Each row is a point on a tangle of strands that fork and nearly touch. The rows are in no order.
In the rows, zero is written as 128.
Two points are linked if the straight distance between their rows is under 111. Some points are linked to none.
Z90: [159 108 151 153 131 125  84 117 150 137 114 117 159 140 153 195  69 199
 137 136 122  88  80 132 105  99 115 193]
Z103: [ 46 140 168 112  89  93 125 160 161 161 136 157 125  83 117  74 158  84
 170 148 123 137  99  73 144 148  89 115]
Z259: [140 140 132 168 101 146 181  88 170 108 115 107 114 113 124 137 184 121
 122 123 118 125 219 130 122 141  81 108]
Z416: [ 92 141 132  48 105 145  91 144  94 148 149 137 124 129 133  87 150  70
  91 153 136 178  97 122 136 161 176 112]
Z863: [146 105 101 164 146  87 111 121  93  81 136 136 126 155 201 170 145 175
 142 138 162 133 176 165 107  83 162 129]
Z819: [162 158 169 120 123  97 110 143 170 110 114 128 130 166 219 171 121 158
 132 143 173  88 166 111 132  80 176 138]
Z230: [166 127 147 158 143  71 134 112 119 158 141 125 137 150 142 127  74 201
 146 105 134 134 116 129 105 108 117 171]
Z111: [171 158 139 148  97 138 109 103 186 111 110  98 126 138 177  84 206 106
 107 107  80 103 176 122  96 133 153 138]
Z64: [ 67  85 183  94 131 144  96 130 105 135 138 112 123 148 140 185 130 114
 114 199 131 187  84 151 129 149 107 125]
Z414: [140 162 176 147 120 110  72 121 131 178 123 142 115 134 109  79 134 129
 136 110  74 114  57 120  98 152  97 170]
Z794: [ 83  97 137 150  97 163 143 108 174 125 111 113 123 116 152 144 154 107
 158 116 108 134 137 147 169 147 125 131]
Z663: [189 194 121  82 149 131 132 133 105 131 109 160 133 146 112  90 139 114
 106  97 132 109 154 118 106 138 177 111]
Z426: [130 132  72 118 142 135 126 173 112 133 134 152 107 130 113 176  20 144
 111 125 176 103 148 110 149 100 131 136]
Z463: [123  97 119 122 163 121 129 114  75 106 147 123 105 155 152 199 137 150
 119 146 168 146 126 164 146 105 159 119]
Z285: [193 146 138 127  97 122 107 146 209 127 117  94 162 142 166 143  91 134
  99 105 142  66  99 101 126  95 164 188]
Z920: [101 130 132 114 109 110 141 119 128 135 138 102 107 112 175 130 116 149
 159 141 182 135 132 131 202 131 198 141]
Z72: [115 172 175 105 126 103 137 109 132 176 166 109  91 144 144 112 142 111
 110 145 119 166 133 136 132 136  94 136]
Z740: [124 128 160 101 155  77 174 120  86 167 176 109  81 155 111 142 100 161
 103 156 131 183 125 139 146 133  90 114]
Z329: [ 82  88 178  91 136 121  90 110  86 149 134 120 137 139 160 194  95 158
 132 204 158 145  68 139 145 137 125 145]
Z110: [123 132  78 159 181 130  95 175 123  74 106 141 129 150 159 144  59 138
 147 132 107  83 212  78  91 104 103 102]
Z73: [186 138 131 146 120  84 101 146 177 114 128 103 155 143 197 158  90 175
 107 127 161  64 111 104 109  79 171 180]
Z770: [121 116 117 153 116 203 135  86 144  88  96 138 124 107 138 154 182 133
 140 119 109 124 186 160 133 156 154 104]
Z688: [110  86 104 118 156 162 149 127  82 119 146 110 104 141  94 147 156 123
  97 146 131 167 115 159 159 137 145  77]
Z460: [109 113 157 128 138  95 145 113 118 167 171 103 126 163 115 129 121 129
 116 139  99 160  81 135 120 131  58 166]
Z226: [112  79 132 117 135  98 169 125 135 129 162  78 116 157 154 191 107 122
 119 134 175 153 120 145 189  89 130 142]
Z311: [133 158 126 131 102  89 147 131 147 147 122 110 144  91 106  49 137  82
 155  75 146 108 108 116 159 161 142 129]
Z590: [130  98  74 127 135 102 180 152  99 111 131 124 128  91  71  92 114 111
 154  90 169 127 116 126 187 137 147  74]
Z908: [168 164 122  84 165 130 150 124 137 126 142 121 144 183 126 141 144  88
  63 100 113 137 139 148  92 113 129 150]
Z503: [126 135 162 102 122 109 123 128 118 182 138 129 128 127 125 114  65 163
 132 132 139 130  93 110 149 137 128 164]
Z946: [ 62  65 116 161 134 165 123 132 117 119 134 125 150 130  90  95 163  88
 122 177  67 160  58 141 103 149 111 131]
Z978: [103 127 140  44 138 180 133 137 124 131 142 125 128 154 117 180  98 100
  86 150 153 146 121 134 157 127 124 124]
Z476: [160 139 149 109 151 134  85 111  96  87 113 154 144 168 194 188 163 135
 121 148 147 108 130 163  97 102 176 150]
Z40: [109 132 131 182  99 206 115  76 160 110  91 135 125 106 124 138 213 113
 129 126  73 112 168 148 115 177 109 110]
Z780: [140 160 149 128 157 103 167 101  85 155 150 126  91 152 100 138 140 158
 104 140 121 156 157 153 107 132 101 122]
Z422: [133 111  83 129 101 155 149 159 162 118 102 134 160  88 109 110  94 110
 155  83 156  88 111 105 182 123 158 135]
Z538: [163 180 182 138 129 133 125 122 163 117  88 151  96 112 124 130 152 139
 159 118 104 100 188 129 113 155 103  91]
Z321: [103  84 117 132 134 210  93 124 119 119  99 151 150 108 106 164  94 159
 163 139 108 122  89 140 134 128 142 138]
Z811: [ 72  65 132 156 130 166 130 121 117 118 156  95 118 151 103 141 182  88
  85 187  88 179  79 153 132 138  95 103]
Z681: [ 68 145 136 106  98 131 157 154 160 130 155 143 121 107 104 101 170  46
 114 141 118 158 117 103 149 155  88 104]
Z515: [ 92  61 109 165 109 183 142 100 149  84 116 109 145 123 159 174 160 114
 140 119 127 131 131 163 168 124 169 122]
Z306: [184 122 109 174 132 122 121  84 135  93 133  95 158 145 165 114 189 158
 113 132  89 124 159 160  47 104 121 143]
Z177: [147 118  44 151 166 144 104 157 120  57 118 141 139 138 172 122 106 130
 139 108 110  98 205  96  89  98 134 105]
Z428: [154 146 155 126  98 163 104 123 194 114  95 114 107 124 183 116 169 103
 132  88 106  92 165 120 140 130 178 130]
Z732: [103 134 123 143 104 151  88 127 154 149 142 150 138 126 140  82 180  63
 104 131  67 150  55 138 120 129 129 150]
Z474: [130 110  74 167 154 139 114 153  97 103 104 161 110 102 119 147  76 149
 163  98 144 117 175 123 125 128 122 102]
Z467: [101 140 193 138  91 149  76 139 165 165  85 148 112  86 120  83 138 123
 196 128  90  80  88  96 152 161 141 139]
Z550: [182  90  59 177 147 123 121 134 107  97 112 128 167 116 123 117 100 156
 135  80 111 116 117 122  82 118 143 144]
Z706: [142 138 118 152 140 113 121 159 140 124  94 164 132  82  75 135  60 148
 188  86 162  84 139 110 140 119  73 101]
Z570: [186 131 107 159 158  87 123 112 115 103 147 122 147 155 165 107 144 191
 131 126 103 127 158 134  58  89 109 140]
Z638: [ 78  68 119 116 135 127 127 144  77 135 118 129 160 103  85 100  94 162
 146 160 131 143  53 101 149 155 157 124]
Z541: [172 142 159 139 137  65 150 127 175 147 133 108 135 153 171 144  78 177
 131 102 141 109 146 106 123  76 108 164]
Z659: [132 108  85 149 144 103 140 160 124 101 145 132  99 151 160 170  75 148
 124 110 180 127 191 111 140  79 144 127]
Z526: [150 122  85 128 131 177 107 167 136 122  96 165 148 109  90 166  61 149
 142 111 138  88 114 107 131 112 123 139]
Z269: [130 126 135 126 136 118 181 125 142 138 135 128 101 124 116 155 109 136
 148 111 141 149 169 133 157 118  97 111]
Z833: [121  88 107  95 143 121 149 147 117 137 165 104 134 152 135 194  75 140
 100 147 179 137  85 132 177  87 142 147]
Z118: [161 122 132 157 128  58 126  96 123  99 131 106 145 168 218 155 175 158
 134 143 155 130 157 160 103  88 151 165]
Z771: [152 165  95 155 116 117 179 102 104 112 126 118 110  90  73  93 183 117
 132 118 161 117 199 137 128 139 123  59]
Z106: [146 125  96 112 146  77 163 124  54 151 146 124 104 114  98  77 107 158
 127 116 163 150 113 128 162 146 172  95]
Z914: [111 192 181  71 122 141 122 129 158 167 143 136  83 156 150 130 156  69
  91 139 116 159 142 125 142 140 101 132]
Z305: [173 170 119 145 159  96 155 160 169 101 108 159 126 105 108 144 105 121
 139  86 135 102 208  96 109 100  65  50]
Z442: [155 125  99 132 131  57 176 137  93 152 136 138 112 103 116  87  69 155
 150  87 172 128 128 113 164 130 150 115]
Z468: [172 124  47 127 183 101 155 165  63  98 146 148 107 164  91 128  90 129
  79  93 138 143 167 125  91  99 130  97]
Z797: [135 116 116 168 116 117 169 114 144 141 145  87 141 138  98  86 164  85
 105 102  93 146 108 158 108 137  86 151]
Z922: [146 115 109 137 128 123 178 112 132 124 158  82 120 167 101 140 161  90
  69 116 108 151 140 155 115 111  95 139]
Z871: [107 131 125  83 126 161 147 106 129 104 132 118 110 144 165 162 147  95
 114 131 168 145 161 150 184 126 180 115]
Z464: [124 154 177 117 139 100 121 110 106 181 119 153 105 108 121  95  94 177
 164 125 129 133 115 125 128 157 125 135]
Z826: [ 65 116 149 174  92 154 119  77 139 136 141 108  95 113 160 138 207 113
 128 171 108 157 142 162 150 144 119 130]
Z939: [138 107 134 107 158 115 138 109 109 127 160 102 148 187 145 198 119 114
  86 136 140 145  88 159 121  96 108 167]
Z995: [ 98  91 107 109 137 109 151 154  82 128 132 133 174 101  49  68  99 115
 142 125 133 124  42 101 131 162 132 112]
Z984: [157 121  61 126 171 135 123 160  89  87 144 149 129 174 136 144  93 127
  93  98 146 124 165 127  99  87 151 119]
Z980: [146 135 109  87 150 129 139 147 127 123 150 133 134 167 151 197  71 131
  82 148 191 110 138 130 152  75 161 153]
Z624: [129 136 178 125 132 186  85 112 144 145  91 149 122 124 122 142 130 147
 152 131  92 110 109 136 118 154 127 146]
Z190: [129 126 120 153 157 116 119 140  84 146 116 180 102 105 102 140  60 188
 176 115 136 129 141 130 125 133 100 110]
Z835: [ 93 119 160 141 111  92 169 140 161 153 128 115 147 112  86 110 123 105
 171 107 115 127 100 110 143 139  41 151]
Z236: [156 154 170 124 171 148 153 111 126 135 142 137 116 176 107 195 125 136
  94 136 101 161 153 160  89 110  57 128]
Z664: [144 132 175 155 137 160  78  87 152 114 117 119 142 170 159 165 178 120
 113 122  65 124 105 165  73 133 104 165]
Z150: [138 130 136 117 147  78 118  99  46 146 156 137 112 135 167 131  91 197
 109 141 178 141  99 133 145 121 190 151]
Z971: [ 81 134 136 109  95 120 134 142 133 152 171 123  92 126 125 103 184  68
  95 169 109 195 122 125 139 141  97 111]
Z39: [124 175 165  80 132 155  75  95 114 131 104 146 109 151 179 143 163 115
 125 159 137 125 134 148 135 146 201 137]
Z715: [145 118 120 162 108  68 145  94 121 135 147  74 129 144 179  99 161 147
 129 107 142 138 125 164 124 110 184 179]
Z128: [132 171 149  63 107 167 119 153 167 156 108 152 122 126 125 154  78 146
 121 143 149  84 131 106 173 122 148 125]
Z599: [142 172 204 130 120 155  83 122 171 151  99 139  85 131 132 134 156 128
 137 123  85 114 143 132 123 153 105 134]
Z404: [129 166 170  56 136 173 116 132 156 144 137 132 127 166 124 162 115  87
  82 131 128 127 124 124 135 131 104 136]
Z610: [191 122  99 161 167 141  70 142 139  74 118 150 141 137 180 123 108 185
 154 119  73  85 137  96  57  87 123 132]
Z850: [178 129  95 160 155 132  69 165 145  94 120 145 142 132 156 157  50 192
 123 130 107  75 128  82  69  82 127 153]
Z975: [120 105  74 133 119 125 161 149 132  99 120 134 168  83  70  86 112  86
 165  68 168  93  96 123 168 134 135 104]
Z172: [158 148 101 135  88 103 148 133 172 131 121  93 140 118 148  62 144  86
 140  76 139 107 130 113 157 133 184 155]
Z198: [169 128  72 114 162  94 167 140  65 120 141 139 107 134  89 107 115 126
 115 100 153 140 146 138 129 128 157  97]
Z862: [ 69  96 136  75  85 124  95 164 139 154 159 114 158 137 143 116 104  89
  94 182 145 145  35 104 135 116 150 172]
Z940: [151 136 152 140 139 115 113 140 130 163 101 169 129  88  90 139  56 186
 189 111 135  93 115 105 142 132  88 119]
Z497: [126 158 178 148  88 114 115 130 187 142  91 136 115  82 125  73 149 116
 192  97 118  86 129 112 159 162 133 120]
Z890: [149 133 120  98 141 130 159 140 120 146 129 145 125 129  82 139  81 124
 135 106 141 120 127 123 150 127 103 116]
Z164: [150 166 156 135 131 115 156 131 186 123 113 129 152 125  80 133 130  91
 137  92 116 108 130 116 120 145  31 121]
Z21: [154 104  88 139 143 125 187 120 134  96 166  96 112 180 128 167 170 111
  69 116 130 147 182 157 105  90 109 108]
Z480: [112 165 186 157 129 148 121 109 126 137  88 150 105  78  89 131 150 156
 184 142 110 130 141 136 124 172  61  99]
Z295: [169 158 146 124 153 125 124 131 139 151  99 146 131 129  97 135  86 160
 141 103 124 107 134 113 106 131 103 123]
Z728: [ 50 125 152  68 110 139  91 183 125 143 117 175 160  91  72 105 130  80
 130 168 116 142  76  77  96 164 104 113]
Z775: [182 191 150 157 138 110 129 122 174  97  87 137 113  86 106 123 149 139
 156 101 123  88 202 112 106 132  74  42]
Z425: [ 83 122 152  96 109 169  64 123 131 138 133 127 141 135 169 144 136  92
 119 169 123 141  74 134 145 135 154 156]
Z53: [185 135 135 149 158  64 121 103 106 132 146 119 156 168 172 119 117 190
 114 116 119 129 116 144  60  92 135 176]
Z916: [168 174 172 108 163 137 157 130 154 139 122 138 125 155  90 154 128 104
 105 108  94 130 144 127  89 134  49 130]
Z768: [ 73 146 162 165  90 105 125 132 162 147 119 142 115  72 113  60 175  94
 179 124 105 120 107 116 149 155  96 125]
Z348: [131 121 142 202 103 115 155  94 112 142 103 116 106  81 120 114 169 179
 183 133 124 139 185 157 126 141 116 106]
Z881: [167 113 118 161 114 168 107  95 183  83  96 105 158 139 179 121 179 119
 119  95  64  96 135 130  80 133 149 132]
Z79: [ 92  92 121 136 134 205 135  95 127  89 122 123 109 125 143 188 166 119
 128 141 124 153 156 169 165 137 145  84]
Z166: [183 137 116 174 102 106 133 110 181 112  95  95 147  89 151  68 167 129
 163  79  99  93 168 116 115 134 151 116]
Z129: [100 103 145 105 110 108 157 115 155 136 157  75 119 141 186 153 121 109
 135 133 181 149 129 124 199 107 166 154]
Z762: [183 147 118 187 142 106  93 112 114 110  90 151 127  79 127  99 157 192
 182 113  86 103 185 123  69 136 112  87]
Z752: [154 101  78 153 132 124 183 117 123 104 142 105  93 130 101 134 165 121
  90 110 147 141 194 141 135 111 134  86]
Z761: [153 150 118 158 105  90 185 116 153 128 130  94 116 116 148  92 169 130
 129 110 141 129 218 131 130 112 142 119]
Z945: [ 47  93 163 107  79  89  99 157 129 159 167 139 115 120 162  90 148 106
 119 179 145 199  69 108 123 135 148 130]
Z513: [ 47 120 138 153  77 145 139 131 132 140 160 117  86  96 101  93 216  77
 111 198 122 183 133 116 152 145  83  87]
Z606: [162 119 137 127 139  85 145 115 165 124 137  92 153 174 177 181 108 144
 111 111 145 120 142 133 115  75 121 180]
Z524: [148 146 131 138 126  65 141  86  91 156 161  92 112 154 144  74 158 137
  94 121 122 149 113 165 103 132 155 175]
Z581: [132 149 101 113 136 169 133 115  94 110 120 142 100 110 138 127 155 129
 133 123 143 147 184 156 139 143 204  93]
Z812: [143 113 156 130 146 112  85  89  92 110 108 136 139 146 193 207 153 148
 132 162 147 110 111 169 137 127 164 173]
Z853: [174 152  91 155 116 130 145  95  87 105 113 130 133  91 102  79 186 126
 128 121 137 117 195 149 102 140 162  90]
Z781: [169 104  76 186 118 139 149 110 143 102 111 107 171 116 125 114 136 127
 141  76  96 125 134 141 101 125 133 130]
Z684: [ 89 122 127 147  96 126 143 110 137 141 131 107 122 106 137  87 164 105
 155 123 121 145 127 144 169 153 152 142]
Z331: [142 128 107 129 107 133 142 138 170 133 117 111 149 112 153 107  98 137
 146  90 162 100 126 101 166 120 186 165]
Z931: [124 124 174 100 164 145 142 113 112 153 143 138 119 155 109 192  86 148
 117 149 116 155 116 146 124 111  67 134]
Z569: [ 98  90 143 150 144 105 152 114  75 160 157 104 128 133  74 104 127 152
 133 154  92 171  65 144 110 155  66 132]
Z96: [107 103 123 153 144 134 139 115  50 138 139 121 118 114  57  89 171 131
 120 167  91 169  82 155  97 166 106 100]
Z504: [ 41 107 138 102 109 145 112 165 140 129 106 145 177  86  76 100 111  94
 162 153 103  92  64  75 116 144 116 136]
Z337: [ 84 122 161 171 106 168 153  86 148 123 140  95  84 136 134 175 191 116
 119 172 110 164 156 156 143 140  64 118]
Z936: [143 110 153 138 148 133  85 103 106 127 114 139 147 135 168 213 104 179
 142 152 149 102  92 146 125  98 143 169]
Z601: [170 119  91 180 148 138  87 128 137  83 105 144 136 103 157 123 134 172
 171 116  70  98 190 105  73 107 106  96]
Z363: [137  99  75 178 110 134 191 108 116 111 127  96  96  93  75 116 189 123
 126 119 163 128 181 134 170 138 123  64]
Z959: [ 52 106 121 101  86 116 143 169 186 132 164 146 145 103 121  86 152  38
 119 132 110 153  80  77 147 109  96 134]
Z662: [106  74  87 134 125 195 134 133 126  88 119 128 140 120 129 161 110 129
 151 115 155 131 123 134 179 125 183 118]
Z611: [115 145 140 121 131  91 180 146 152 123 132 121 157 118  55 103 115  85
 144  85 143 114  90 114 145 139  41 115]
Z690: [131 150 160 122 116 106 122 132 160 175 127 120 128 140 113  86 121 109
 135 101  99 109  85 115 128 142  98 174]
Z849: [132 112 109 131 108 168 153 150 196 109  89 142 154  98 116 139  96  99
 152  79 137  80 152 103 179 123 119 108]
Z7: [ 96 169 155 119 124 123 112 128 101 149 131 157 133  96  78  77 164  80
 133 147 107 140  97 126 115 182  85  97]
Z694: [146 155 117 146 116  82 170 121 132 140 146 101 140 108  81  73 148  89
 129  88 133 119 127 141 132 149 103 122]
Z472: [167 183 120  48 148 136 130 126  80 155 126 156 143 131  93  85 109 101
  90 113 134 125 107 119 124 156 172 115]
Z648: [129 148 184  83 111 124  92 129 140 179 125 134 130 121 137 152  54 200
 117 165 138  87  77 117 141 126 122 165]
Z235: [ 41 117 177 100  76  95 105 171 165 173 155 168 124 104 142  89 135 102
 141 163 133 181  90  85 125 124 105 130]
Z444: [113 128 143 149 127 154  77 104 137 141 124 122 140 145 150 120 165 102
 115 122  78 134  76 161 101 141 133 175]
Z772: [ 71 100 105 152 120 178 100 123 130 122 121 146 159 105 119  76 164  58
 120 146  60 135  57 132 124 143 141 146]
Z262: [127 108  72 166 156 135  77 160  95  96 130 149 128 145 159 187  56 171
 121 131 176  99 155 113 103  92 159 160]
Z375: [101 136 128 107 138 121 129 134  84 132 121 138 158  94  55  64 137  88
 144 129 119 123  69 127 115 173 114  95]
Z92: [150 142 128 210 103 147 147  80 141 118 101 110 118  88 123 123 193 156
 149 140 122 118 224 129 104 136  95  96]
Z950: [ 97 116 130 145 106 109 136 133 166 161 155 110 149 141 122  81 126  88
 136 112  91 136  58 117 136 120  91 183]
Z783: [103 123 162 112 134 186  68 120 120 132 107 135 146 127 146 162 120 149
 142 161 116 124  78 140 140 140 147 151]
Z713: [150 146  85 162 162 121 131 161 123  91 101 164 115 107  99 143  91 128
 155  98 134 117 209 109 102 120  74  67]
Z17: [ 79 143 148  72  98 178  74 147 127 151 142 155 130 127 135 110 153  78
 113 164 105 155  81 110 131 149 136 130]
Z913: [ 67  97 116  61  86 144 128 182 146 144 145 111 174 113 107 126  77 122
 102 180 154 115  58  91 147 138 146 161]
Z636: [ 56  94 148 176 100 134 131 107 118 147 161  98  90 101 123  99 192 120
 123 195 120 179 121 145 145 146 111 113]
Z921: [161 147 147 109 105 134  98 139 183 161 126 104 153 157 134 138  82 131
  87 116 122  83  72 116 119 115 122 197]
Z35: [185 162 128 138 147 120  91 121 107  89 108 159 128 147 182  95 176 193
 140 143 111 107 184 144  71 111 172 104]
Z533: [118 104  94 122 124 144 127 130  86 130 120 138 116 101 148 115 106 158
 158 128 174 139 116 129 186 131 222 132]
Z413: [182 164 113 118 132  68 163 156 126 149 133 144 122 125 127  92  55 156
 133  84 176 111 153  90 140 106 151 130]
Z322: [156  84  31 185 155 116 121 146 103  73 129 120 138 128 125 124 102 137
 131  95 110 117 179 110  82 103 116 113]
Z912: [141 141 119  77 141 135 177 139 124 138 138 123 137 141  76 111 115  72
 102 111 125 141 108 134 144 148  93 121]
Z148: [ 84 109 167  96 118 135  90 132 108 166 130 125 148 110 134 167  58 198
 137 190 145 114  61 127 144 131 117 161]
Z814: [127  91  79 125 132 152 159 140 129  85 137 114 111 134 147 163 123 115
 119 109 170 135 157 140 176 100 192 112]
Z587: [118 154 136  70  96 172  92 160 168 149 113 119 144 126 122 145  97 124
 108 148 130  83  79 114 166 134 156 159]
Z254: [187 127  82 134 152 155  94 161 131 112 112 160 158 134 115 164  47 171
 104 112 128  82 122 110  86 100 125 158]
Z821: [182 179 140 132 133  74 125 157 135 153 104 164 112 131 151 100  58 194
 136 104 160  97 170  75 117 105 152 117]
Z326: [128 166 133  97 137 179 108 109 106 138 116 147 124 127 102 108 174  80
  92 132  90 142 117 156 100 176 134 119]
Z576: [211 181 170  96 162 118 117 139 135 130 114 157 140 188 134 136 113 151
  91 117  99  98 144 116  60 107 131 123]
Z457: [183 159 127 115 117 133 136 163 191 127  90 143 142  97 116 116  95  98
 150  73 147  66 161  88 146 123 130 101]
Z250: [128 138  97 166 159 122  87 170 115 104  91 166 101 120 151 148  58 159
 168 117 139  93 212  84 112 118 134 102]
Z333: [157 121 140 117 170  97 133  92  85 129 149 121 133 188 146 185 133 154
  86 139 120 156 108 182  73  98 108 160]
Z48: [163 149 153 183 147 135 105 106 133 125  82 157 131  88  89 126 143 171
 176 111  85 113 145 135  84 158  78  94]
Z904: [ 95  96 138 101 111 101  87 128  97 171 172 115 154 141 155  90  93 123
  95 169 141 154  26 111 124 137 161 177]
Z579: [ 77  98 116 132  91  99 148 152 159 149 176 118 131 127 113  67 166  55
 103 137  96 167  69 109 137 120  97 147]
Z51: [161 147 166 112 117 142  95 118 181 103 103 114 130 147 205 169 148 127
 131 122 145  93 162 124 141 103 181 148]
Z643: [137 125  81 132 148 149 106 127  71 102 119 159 115 120 142 139 117 167
 140 114 154 139 152 136 129 124 204 123]
Z637: [180 145 152 124 150 138  50 125 119  72  91 172 127 163 198 152 156 177
 139 145 125  94 152 134  83 105 193 120]
Z511: [ 99 161 177 124 125  78 133 105  83 172 134 139 100  97  98  76 127 168
 158 157 117 160 115 130 128 184  88 108]
Z689: [133 105  83 158 171 100  86 145  74  68 138 148 130 159 184 182 105 161
 127 139 169 111 156 133  94  89 168 141]
Z525: [130  98  95 182 132 137 143 107 135  92 133 122 111 130 155 174 148 164
 135 125 132 145 196 154 114  99 117 110]
Z433: [161 119  98 183 100 116 143 116 182 104 104  94 167 103 129  80 154  89
 145  69  89  98 135 118 114 145 114 136]
Z572: [160 155 143 120 153 124 106 150 144 130 121 162 126 166 168 182  75 176
 120 131 146 107 164 118 102  73 123 139]
Z283: [ 66 142 166 115 127 149 118 147 120 125 101 164 131  83  68 112 155  93
 157 153 110 135  97 119 113 181  60  82]
Z440: [ 67  99 167  91 112  95 111 139  95 161 158 117 111 131 138 108 114 135
 123 180 141 190  82 119 137 159 128 129]
Z260: [131 124 104  95 147 156 142 134 118 132 146 118 159 156  86 107 126  71
  80 104  97 144  72 141 114 140 111 153]
Z894: [ 91  66  81 129 142 194 145 131  98  89 117 123 138 118  90 118 150 102
 118 144 108 154  92 149 155 148 172  92]
Z185: [ 92 130 162 106  92 173  83 147 166 149  96 137 141 107 118 116 119 111
 143 143 102  82  73 102 152 147 152 157]
Z358: [138 107  62 124 146 127 153 177 131 119 143 137  91 138 103 157  54 114
 116  90 191 116 164  99 171  91 138 110]
Z937: [161 179 154  84 119 154 127 165 186 136  89 163 116 112 101 150  81 117
 139 109 154  71 160  95 163 121 125  87]
Z339: [103  85 123  69 156 171 129 147 100 113 139 115 112 147 117 187 115 124
 104 154 149 167 118 134 167 131 141  86]
Z355: [140 112 120  91 142 136 141 126 127 139 151 100 163 182 111 154 101  87
  71 115 122 146  72 149 123 110 111 178]
Z622: [184 126  65 127 151 121 159 143 160  86 132 132 157 133 130 126 114 110
 115  81 109 113 181 108  91  93 101 108]
Z424: [132 132 115 115 150 127 150 100  63 143 161 114  87 143  97 129 174 128
  88 152 132 168 149 161 131 146 146  98]
Z540: [118 177 163  56 122  98 143 139 114 181 161 141 106 134 115  93 117  98
 110 144 140 165 118 113 141 163 108 117]
Z983: [135 123 126  84 139 133 139 121 143  99 132 124 140 174 175 221 123  91
  90 127 181 115 159 143 155  79 155 146]
Z122: [147 122 120 115 164  54 188 138  81 159 165 128  82 147  77 127  82 161
 111 117 149 159 134 123 148 121  92  95]
Z860: [125 129  94 142 138 137  88 172 129 123 125 153 126 128 139 196  20 183
 118 141 172  85 149 111 126  89 123 161]
Z895: [ 34  70 161 113 112 154 107 142 133 118 150 119 121 143 132 156 166  93
 106 196 112 197  98 130 125 145  92 115]
Z227: [186 170 109 143 131 109 123 107 104 119 118 136 129 128 141  70 184 173
 127 120 122 122 193 146  74 130 163 113]
Z670: [127 146 118 157 136 157 130  92  56 136 113 140 126  99  51  97 193 128
 133 158 111 135 130 170  94 176 116  84]
Z406: [110  93 108 139 125 169 120 152 123 126  99 157 160  89  74 141  79 161
 179 124 127  95  93 117 149 132 118 127]
Z446: [103  95 109 109 125  78 176 149  95 140 148 109 111 107  78  79 121 130
 142 130 146 151  99 113 184 156 152  94]
Z292: [161  99  76 129 150 139 146 134 122 113 145 113 141 156 125 156  94 126
 102  93 144 133 124 135 125  87 141 151]
Z376: [137 146 134  91 136 125 162 116 137 111 141 123 108 173 163 190 150 107
  98 130 168 148 192 152 149  94 161 119]
Z417: [ 83 110 139 130 118 145 136 148 153 141 107 138 168 113  68 113 113 107
 163 114 103  91  70 104 134 143  74 149]
Z778: [103  91  92 129 120 182 122 110 106 105 123 118 138 118 128  91 163  80
 131 125 112 146  93 151 154 160 202 127]
Z427: [130 120 126 181  91  73 177  93 147 154 147  67 112 123 151  91 177 133
 136 114 130 140 164 151 133 115 135 144]
Z530: [ 49  73 130  86  98 155 115 165 109 137 130 126 165 109  98 114  91 137
 141 182 144 134  63  95 140 146 165 135]
Z854: [144 114 114 180 118 164 108  76 147  85 120  92 157 139 178 141 208 123
 111 125  91 123 153 170  87 126 151 144]
Z852: [117 143 113 112 140 176 116 100  67 131 124 137 123 112  97  99 176 119
 109 149  99 155 123 167 111 185 170  94]
Z264: [167 175 110 112 141 141 127 135 119 106 103 171 112 121 142 117 151 128
 131 110 140 115 203 134 119 126 187  88]
Z900: [ 85 143 182 109 129 123 135 131 103 158 111 147 104  92  93 124 118 161
 185 164 119 150 131 119 141 178  62  99]
Z898: [161  97  98 142 134 104 143 120 145 102 146  96 167 156 173 170 112 129
 107 103 165 113 102 131 130  81 163 191]
Z927: [111 147 155 169  97 135 182  87 170 133 153  84  87 145 140 153 192 109
 100 139 124 151 190 141 133 121  63 138]
Z954: [174 148 141 163 101  84 132 113 173 123 101 111 116 106 180  79 155 173
 191  99 108 102 189 107 120 122 163 126]
Z592: [ 84  80 162  85 137  80 158 147 105 159 163  97  92 152 118 131 102 154
 115 173 149 193 106 114 163 144  99 101]
Z965: [171 153 163 134 137  57 126 119 156 106 134 129 143 183 225 165 150 157
 133 149 149 114 180 130 116  69 138 154]
Z507: [101 125 161  80 146 131 131 135 107 165 153 131 131 148  93 130 100 124
 117 148 118 154  83 123 123 149  67 137]
Z924: [142 140 117 114 117 108 182 127 146 126 128 124 103 113 144 124 126 124
 149 101 157 138 190 131 171 116 157 115]
Z594: [100  89 114 171 116 123 164 108 103 130 119 115  95  82 103 115 140 170
 182 140 131 156 153 144 169 139 131  92]
Z724: [ 88 137 152 172  73 123 116  81 156 153 134  93  94 107 174  98 197 123
 149 139 124 141 157 166 153 142 155 149]
Z777: [102 137 112  76 105 175  95 120 108 126 129 131 131 129 142  87 162  71
 104 130 122 146  91 139 149 160 221 142]
Z397: [ 86 138 134 148 112 203 141  99 127 114  99 149 114  84  91 132 198  99
 136 151  97 129 154 145 142 181  89  84]
Z18: [146 118 147 123 128 131 101 125 128 164 136 110 170 149 119 157  62 171
 105 139 123 101  46 137 115 118 118 202]
Z316: [ 83 133 142 145 130 173 152 116 104  93 110 152 126  79  44 129 173 114
 156 147 114 133 130 145 135 177  60  58]
Z990: [157 173 136 107 126 105 122 106 122 151 148 113 124 173 151 102 156  91
  80 108 105 148 116 159  94 130 140 175]
Z502: [ 83 151 165  49 110 124 114 171 125 157 142 159 127 124  96  99 120  73
 117 157 135 159 106  81 119 168  82 105]
Z626: [118 144 132  96 112 108 103 120  85 171 177 118 132 146 155  61 121  96
  90 131 123 163  45 128 127 146 165 174]
Z673: [152 121  75 147 151  95 125 161 144  77 147 121 146 161 209 145  97 154
 130 119 159 105 181 101 111  67 161 145]

A fork is a point with three links, a tip a point with one. Leave the first point through the second and follow the links. Name the first fork or tip that comes.
Z965; Z819 -> Z106
Z511; Z900 -> Z783
Z606; Z541 -> Z673
Z610; Z601 -> Z664
Z670; Z96 -> Z688
Z73; Z285 -> Z422
Z849; Z457 -> Z740

A fork is a point with three links. Follow the links from the first point to the second and name the forks in between, in order.
Z980; Z638 -> Z515
Z425; Z333 -> Z783 Z474 Z940 Z890
Z912; Z914 -> Z890 Z940 Z474 Z783 Z688
Z118; Z849 -> Z106 Z422

Follow the links from the first point to the second, and from the first to the third. Name the last point that the two ways share.
Z110; Z464; Z894 -> Z783
Z777; Z444; Z715 -> Z783
Z316; Z971; Z871 -> Z515
Z636; Z638; Z920 -> Z515
Z226; Z92; Z959 -> Z826
